Each row is a point on a tangle of strands that fork and nearly touch. The rows are in no order.
Two points are linked if the straight distance between their rows is under 50.3. Some points are linked to none.
q464: [  7  16   1 -20  43  10  10 -40  -3  28  -8 -18 -38  -2  10   4  13  -4
 -15 -20 -38  -4  12  30]
q491: [  2   1 -13  11 -18   1 -22  27  16 -25  10  13  15   0 -20 -16  -7  -1
  12   8  23   0  -7 -19]
q625: [ -1  -2  -4  -4 -16  -6 -18  -1  23 -14  -1   5   5  11  -3  -3  -7   6
 -18  36  -4  11  -5   3]
q457: [-14 -11  -5 -21  10   4 -11 -44  14   5   0  -6 -16   8   9  -2  -8   2
 -37  25 -36   5  -6  20]
q426: [ -6 -31  17  36 -28   7  -8  31  -1 -33   7   4   4 -29 -23 -17   8   0
  19 -14  24 -16 -10 -32]
q105: [ -5   2 -17 -29  17   9 -12 -50  25  13   7  -2 -13  23   3   0 -11   2
 -30  38 -27   7   4  21]
q280: [ 24  34  -4  -6   3   7  11  45   1  37  -1  -9   2  23  11  -2  -5  -6
  38 -16  23   3  36  23]
q277: [ -5 -13  39  12 -15  41  -5   9  30  15  18  -3  22  -7  -6 -26 -13   6
  -1  -9  18 -20  49  27]
q814: [ -6   3 -50  -3  14 -12  17 -14 -36 -29   9   0   3 -14   2  36  10  -3
   4 -13  14  19 -33 -47]
q433: [ -6 -31  53  26 -28  -9  -3  16  -8  -8 -12  -1  10 -17  16 -10   6  11
 -12  10 -15 -18 -24  -3]
q412: [  2  31  15  -3 -12 -14  16  35  25  49  -9 -12   2  10  21  35 -26   6
  13  26 -11  14  29  31]
q966: [-22 -12 -19 -22  25  20  -9 -68   7 -12  17  -3  -1   5 -18 -19 -11  -6
 -18 -13  -9  -5   7   6]
q134: [ 22  21 -26 -20  29 -19  17  -6 -35   6 -16 -13 -22  -3  -8  24  25 -14
   6 -10  -5  11 -22 -12]
q832: [-15 -30   8  34 -27   1 -10  28  -3 -38   5   8   7 -22 -19  -6   9  13
  10  -2  20 -11 -21 -46]
q997: [  8  23  22  16 -25  -5  -1  56  22  25  -6   1   9   0  17  14 -21   5
  20  28   1   0  32  17]
q941: [-14 -31  46   7  -9  20  -6 -15  11  10   4  -8  18 -10   8 -35  -6  18
 -19 -11  -7 -21  14  29]
q349: [ 12  16  -7 -12  21 -12  21 -10 -20  -1 -14   1 -19  -9  -2   9  22 -15
   3  -9  -2   5 -14  -5]
q291: [ -5   7  17  -7  29   1  20 -25  -5  23 -14 -11 -32 -14  21  12   9   1
 -15  -8 -36 -10   9  33]
q913: [-10  -3 -29  11   2 -17  19 -11 -41 -35   0   6  -4 -32   5  31   9   2
  -2 -22  15  10 -32 -45]
q775: [  3   9 -43   0   4 -21   8  16 -27 -27   0  11   0  -7  -2  35  10  -4
  11  -4  10  17 -33 -48]
q416: [ -9   0 -41  12 -13  -5 -12  22  -6 -45   9  13   9  -6 -19  10  -4  -1
  15  -2  24   4 -20 -44]
q319: [ 19  14 -40 -21  35 -16  20 -14 -44   3 -10 -16 -16  -3 -12  27  21 -17
   8 -28  -7  20 -25 -24]
q591: [ -1  -1  11   3 -17 -11 -12   5  15  -7 -11  11   3   4   9   8   4   9
 -20  45 -11   9 -14   7]
q885: [ 17  43  -1 -13   0  -7  13  33  17  47  -6 -16  -9  14  20  23 -15   5
  14  16  -9  16  28  24]
q254: [ -4 -22  45  14 -20  35 -15  11  26  -1  13  -6  18  -4 -14 -36  -4  14
  -8  -2  10 -24  25  12]
q348: [-24 -48  20  19 -18 -16   7 -16 -24 -32  -1  -2  10 -29   5   1   2  13
 -16 -19  -6 -12 -34 -30]
q285: [ -8 -29  60  21 -26  -7  -1   4  -6  10 -15  -8  20 -19  33  -7   0  18
 -20  12 -28 -14 -20  16]
q2: [ 20  32 -18 -13  -2 -29  -2  24  -2   7 -19   4 -12  22   8  26   6  -3
  -4  53 -19  27 -14   1]
q724: [ 22  40 -10 -15   2 -17   3  45  16  38  -7 -13  -8  33  18  22  -5   7
  11  34  -9  25  11  18]
q366: [  2  23  34  14 -22 -14  12  48  18  39 -11  -5   5  -1  28  32 -21   4
  16  25  -7   7  28  25]
q242: [-10 -29  31  14 -23  -5  -4   0  -6 -20  -5   3   9 -15   3 -14   3   9
 -10   3  -1 -10 -17 -11]
q847: [-34 -32   0 -10   7  -9   0 -57  -9 -23   3  -2   0 -14   6  10  -5   8
 -35  -7 -31  -5 -26  -8]
q463: [ -4   3  29   2   4 -19   8 -10  -5  22 -24  -5 -19  -7  37  20   3  12
 -25  21 -40   1  -5  33]
q850: [ 38  33  -2   0  11  -1  20  34 -24  30  -7  -2 -11  22  -5 -10  18 -13
  44 -38  29   0  18   2]
q390: [ -5   4 -40   0  -3 -15  -2  10 -16 -33   2   7   7   2 -10  20   3  -7
  -3   8  15  13 -26 -36]
q801: [ 13  10 -12 -15   1  34 -13   2  30  10  24  -1  17  31 -18 -38 -17  -2
  15  -8  27  -4  35  21]
q83: [  2   7 -38 -38  19  14 -16 -46  23   7  14  -1  -4  38  -9 -13 -11  -8
 -18  35 -11  17   5  12]
q707: [ -7 -12  35   7 -10 -16   0  -1  -2  12 -21  -1  -5  -5  36  13   4  12
 -24  28 -35  -3 -14  24]
q82: [ 16  17 -46   0  20 -21  12  18 -45  -3   0   6  -4   9 -17  17  22 -12
  34 -36  32  15 -22 -45]
q510: [-28 -21 -14  -6  13 -13   9 -51 -20 -25  -2   0  -5 -22   3  19   3   2
 -21 -22 -15  -2 -27 -16]
q752: [ 11   6   3  16  -7  -5  15  20 -18 -16 -13  10  -5 -14  -8   1  14 -17
  19 -11  19   4  -4 -12]
q896: [-13   0 -13 -30  36  18  -6 -65  20  17   7  -7 -26  13   1 -11  -2  -2
 -24   1 -37  -6  12  31]
q340: [-12 -30  18  14 -15  -8   4 -13 -13 -24  -4   2   3 -25  -4   2   3   6
 -12  -7   4  -7 -22 -18]
q110: [-24 -27  -2 -22  11   4 -13 -58  14  -7   4  -1  -4   5   4   0 -13   8
 -40  17 -34  -3 -12  13]
q478: [-11 -27  53  10 -12  13  -1 -15   7  24   1  -3  16  -7  25 -16  -9  14
 -24  -8 -27 -23  10  35]
q774: [  5  -5  10  26 -26  12 -14  35  15 -17   6   7   9  -7 -18 -25   1  -3
  15   4  21 -11   5  -7]
q56: [ 14  19 -46 -12  26 -21  21  -5 -48  -4  -4  -7  -8   2 -13  27  21 -11
  22 -34  16  19 -26 -40]
q30: [ 40  23  -9  16   6  -1  11  46 -24  21   0  10  -8  13 -10 -19  22 -16
  55 -47  44   0  14 -11]
q634: [-31 -33  -9 -13   6  -2 -18 -57   5 -25   8  -3   6  -5  -5   5 -12   9
 -36  13 -22   2 -24  -9]
q211: [ -2  12 -12 -28  45  20   1 -48   6  27   3 -16 -37  11   2   0   4  -1
 -22 -17 -47  -7  18  34]
q879: [  7  23   5 -10  -7  13   1  31  36  37  12  -6  12  22   9  -2 -28   2
  20   6   8   3  48  34]
q570: [ 13  10 -49   2  14 -19  -1  19 -33  -8   5  13  -1  15 -22   5  11 -12
  39 -29  38   8 -18 -39]
q642: [-12 -37  46  24   6   1  14 -27 -20   3 -10   1  -1 -31  15 -23  11   5
 -17 -48 -17 -30  -9   9]
q179: [ -2  10  28  -4  18 -12  15  -8  -3  30 -19 -12 -24  -7  33  23   7   9
 -20   4 -35  -4  10  36]
q225: [-10 -19  53  16 -22 -10   1   8  -1  26 -14  -5  16  -7  42   6  -7  16
 -18  17 -36 -14  -6  29]
q15: [ -1  10  24   3 -16  26  -6  26  41  32  18  -6  20   5   0  -7 -31   6
  13   2   4  -9  55  29]
q728: [-12  -5 -15 -31  30  23  -9 -64  15   8  12 -10 -13  13  -7 -17  -4 -10
 -22  -8 -20  -7  11  15]
q499: [  7  18   5   8 -17  12 -21  47  41  15  14   9  14  21   3  -3 -22   7
  11  30   8   1  28  20]
q718: [  2 -21  18  29 -24  20  -8  30   4 -21  12   5   7 -19 -20 -31   5  -1
  16 -13  28 -13   9 -13]
q497: [ -5   2 -30 -33  15  12 -13 -42  21 -11  12   2   7  28 -15 -15 -14  -8
 -10  20   2  12   3  -3]
q931: [-10 -29  41  11 -20  28 -11  -5  11  -2   5  -9  18 -11  -4 -29  -5  13
 -11  -6   7 -23  11  10]
q68: [ -5   5 -31  -8   0 -16  -2  -1  -7 -26  -5   7   4   1  -4  19   1  -3
  -6  21   2  16 -23 -21]
q137: [ -1  -1  27  -2  -8  35   2   9  36  32  18 -10  14  -1  -2 -17 -21   5
   8 -10  11 -16  53  36]
q544: [-15 -10  -9 -19   6  23 -22 -30  28 -13  15   0  11  17 -18 -24 -14  -3
 -18  14   5   4   5  -1]
q978: [ 21  32  -4  -9  -2   7   1  40  13  33   7  -5   5  28   5  -2 -11  -1
  23   5  13   7  35  19]
q882: [  3   4   4   3 -19 -26  -7  22   2 -17 -18   9  -2   1   7  21   9  10
 -14  44 -12  17 -22  -7]
q307: [  9  18 -18  -9  -2 -34  -1  15  -2 -11 -17   7 -12   8   6  29   9  -6
  -7  46 -14  19 -28 -10]
q118: [ -8  -4 -24  19 -18  -5 -25  33  13 -42  14  13   9  -6 -26  -4  -4   1
  19   8  25  -3 -17 -33]
q992: [ 20  38 -10  -8  -5 -17  -4  38  11  15 -13   0 -11  25  16  19   1  -1
   1  48  -7  21   0  14]
q341: [ 11   9 -22 -11   6  32 -11  -6  12   4  20   6  14  27 -31 -41  -5  -8
  22 -19  30  -5  28   7]
q786: [-24 -21 -11  -7  16   3   6 -53 -13 -21   7   2  -1 -19  -6  -5  -4  -5
 -16 -25  -2  -5  -8 -12]
q238: [ 13  20  19  21 -24   5 -17  65  29   8   4   9  10   5  12   6 -13   8
  20  30   5  -4  21  15]
q445: [-32 -24 -19 -13  19  14  -4 -67  -1 -24  16  -2   3 -10 -10  -4 -11  -1
 -21 -23  -2  -4  -8  -6]
q886: [ -7 -13  -5  26  -8 -15  20  -2 -33 -32  -5   4   4 -34  -1  24  12   0
   2 -23  17   2 -22 -45]
q193: [ 17  15  -3   7   7  -6  14  21 -15   3  -9   5  -5   0  -4  -9  23 -13
  29 -19  21   1   7  -7]
q104: [-17 -14  -2  -8  17 -23  10 -36 -22 -10 -17  -6 -15 -22   6  23  10  -3
 -20  -6 -20  -3 -31  -7]
q16: [ 31  15  -2  25  -2   6  11  31 -22   2   4  16  -5 -11 -15 -19  21 -25
  45 -46  42  -4  14 -19]
q763: [-15 -21   7  -4 -11  20 -19 -23  24 -18  12   1  17   6 -14 -20 -16  10
 -25  17   3  -6   5   4]
q706: [  0   7   1  -4  23 -12  17 -29 -21  -1 -17  -5 -23 -21   7  14  20 -10
 -11 -12 -16  -1 -16   5]
q356: [ -7 -14  11   7 -16  10 -17   3  18 -22   3   4  10   3 -14 -16  -4   8
 -16  24   5  -2  -7  -5]
q626: [ 15  14 -25   3   6  -7   7  22 -24  -7   3  15   0   9 -18 -11  13 -11
  32 -29  31   7  -5 -20]
q77: [ 11   6 -13  -2   4  18   2   0   2  -9  10   9   9   8 -25 -31   0 -14
  24 -22  35  -4  17  -8]
q138: [  4  -8  -2  24 -18 -15  13  13 -21 -25 -10  13  -2 -24  -9  10  13  -8
   8 -11  19   1 -16 -31]
q638: [ 20   8  -8  11   4  16   3  18  -6   2  11  15   4   5 -22 -36  12 -19
  40 -42  42  -7  18 -12]
q952: [ 36  38  -8 -10   8   4   9  48 -10  37   2  -2  -6  35   0  -4   9  -2
  45 -26  27  -1  29  21]
q289: [-12 -27  51   7 -10   1  -2  -5  11  29  -3  -9  19  -7  38 -12 -14  19
 -27   5 -43 -15   6  36]
q818: [ -5   0 -32 -18   5 -15  -4 -23  -7 -19  -4   0  -6   2  -7  25  -1  -7
 -15  25 -10  19 -24 -20]

Follow the links from the first point to the second, and from the first to the third. Name the last point that the two ways share.
q56; q544; q445 -> q510
q82; q83; q445 -> q510
q433; q728; q15 -> q225
q242; q464; q978 -> q225

A fork is a point with three links, a tip a point with one. Leave the first point through the second and follow the links. Name the first fork or tip that comes.
q105; q457 -> q510
q752; q138 -> q390
q850; q30 -> q801
q885; q412 -> q499
q211; q464 -> q225
q390; q416 -> q832

A fork is a point with three links. Follow the links from the first point to the second and name the forks in between, in order.
q349; q478 -> q510 q225
q478; q104 -> q225 q510
q285; q952 -> q225
q193; q426 -> q390
q211; q763 -> q510
